Points on a hilly landscape, in no order, each with its height.
A climber steps from a point to whichever of its 4 nearest points has the largest rise for the distance, and stops where none of them is higher. Distance is the straight distance between rows; heights are no part of it.
J_296 (h 575): [196 159 174 132  96 169 147 168]
J_316 (h 411): [ 73  85  89 107 145  99  95  90]
J_186 (h 476): [ 68  51  66  89 101 104  95  70]
J_341 (h 541): [136 114 129 128 104 141 152 129]
J_694 (h 422): [103  87 110 125 103 137 133 112]
J_930 (h 381): [ 89  81  88  94 119  95 131  62]
J_466 (h 299): [169 144 151 140 102 172 138 181]
J_829 (h 437): [ 95  73  94 115  99 120 127  93]
J_808 (h 347): [121 105 124 115  98 112 159  88]
J_830 (h 354): [ 78  87  83  98 131  83 114  57]
J_315 (h 378): [209 170 175 135  95 177 125 190]
J_905 (h 555): [100 103 111 107 135  88 137  60]
J_585 (h 199): [169 164 156 141 132 156 130 174]
J_304 (h 464): [ 89  84  86 131 115 156  99 146]
J_357 (h 328): [196 193 169 145 133 164 115 197]
J_162 (h 76): [159 158 156 126 141 118 148 119]
J_463 (h 289): [ 79 104  98 128 151 109  90 122]
J_717 (h 217): [170 161 156 140 120 163 132 172]
J_393 (h 118): [106 136 125 124 150  84 136  85]
J_992 (h 483): [101 118 106 144 144 139  97 149]
J_50 (h 271): [200 195 180 133 137 141 129 162]
J_864 (h 150): [152 145 156 133 122 132 151 130]
J_560 (h 661): [125 144 131 149 145 142 113 163]
J_352 (h 195): [140 119 143 111  88 117 192  85]
J_899 (h 599): [105 112 101 155 136 157  91 181]
J_491 (h 345): [103 103 112 114 112 114 142  86]
J_134 (h 463): [ 74  65  77  90 115  91 106  62]
J_503 (h 245): [165 151 152 148 117 174 127 195]
J_870 (h 148): [163 171 161 140 137 137 135 153]
J_485 (h 352): [143 131 141 138 125 145 140 149]
J_826 (h 218): [184 161 170 129 110 143 154 151]
J_589 (h 298): [118 144 127 141 166 123 111 144]
J_814 (h 264): [104 120 115 120 147 104 123 104]
J_285 (h 610): [115 113 121 141 128 142 123 150]
J_953 (h 553): [107 102  95 152 118 174 100 181]
J_643 (h 509): [143 123 130 143 108 167 132 167]
J_16 (h 309): [ 71  88  86  96 150  75  89  70]
J_87 (h 303): [174 195 164 151 158 157 110 196]
J_469 (h 349): [ 85 105  97 105 145  76 118  61]
J_534 (h 510): [140 170 142 155 167 151 100 183]
J_297 (h 655): [125 140 126 152 138 156 108 185]
J_906 (h 596): [128 150 124 154 159 150  97 182]
J_943 (h 561): [146 171 146 147 156 137 112 169]
J_327 (h 512): [165 143 156 119 105 123 173 111]
J_222 (h 214): [128 119 134 116 113 102 161  83]
J_161 (h 454): [135 114 137 125 109 127 158 111]
J_815 (h 376): [124 117 127 127 126 135 135 127]
J_53 (h 209): [154 179 162 133 151 118 134 135]
J_365 (h 458): [101 139 110 154 171 134  80 168]
J_93 (h 35): [119 140 136 135 153 117 134 124]
J_295 (h 272): [153 150 156 116 123 111 168  97]
J_959 (h 96): [144 159 153 115 146  83 165  76]
J_588 (h 75): [144 147 152 111 124  90 176  73]
J_88 (h 470): [108 110 112 136 116 126 135 119]
J_729 (h 342): [150 168 149 141 155 125 127 150]
J_99 (h 616): [ 82 112  96 124 163  91  97  94]
J_885 (h 68): [122 127 125 122 136  96 145  92]
J_929 (h 617): [121 127 123 149 130 159 115 172]
J_172 (h 216): [179 146 166 124  89 151 165 137]
J_531 (h 462): [ 86  75  91 101 106 105 129  77]
J_110 (h 516): [ 73  66  82  99 120 104  98  83]
J_326 (h 429): [ 91  75  96 124 109 139 117 122]
J_641 (h 9): [166 156 160 134 120 138 147 140]

Two climbers start at each pair of points below. Name the first point that both come to, or write -.
J_357 and J_641 => J_296
J_815 and J_729 => J_560
J_829 and J_830 => J_110
J_588 and J_694 => -

Where does a climber stop that starts at each point below?
J_162 => J_327
J_959 => J_327
J_50 => J_296
J_992 => J_560
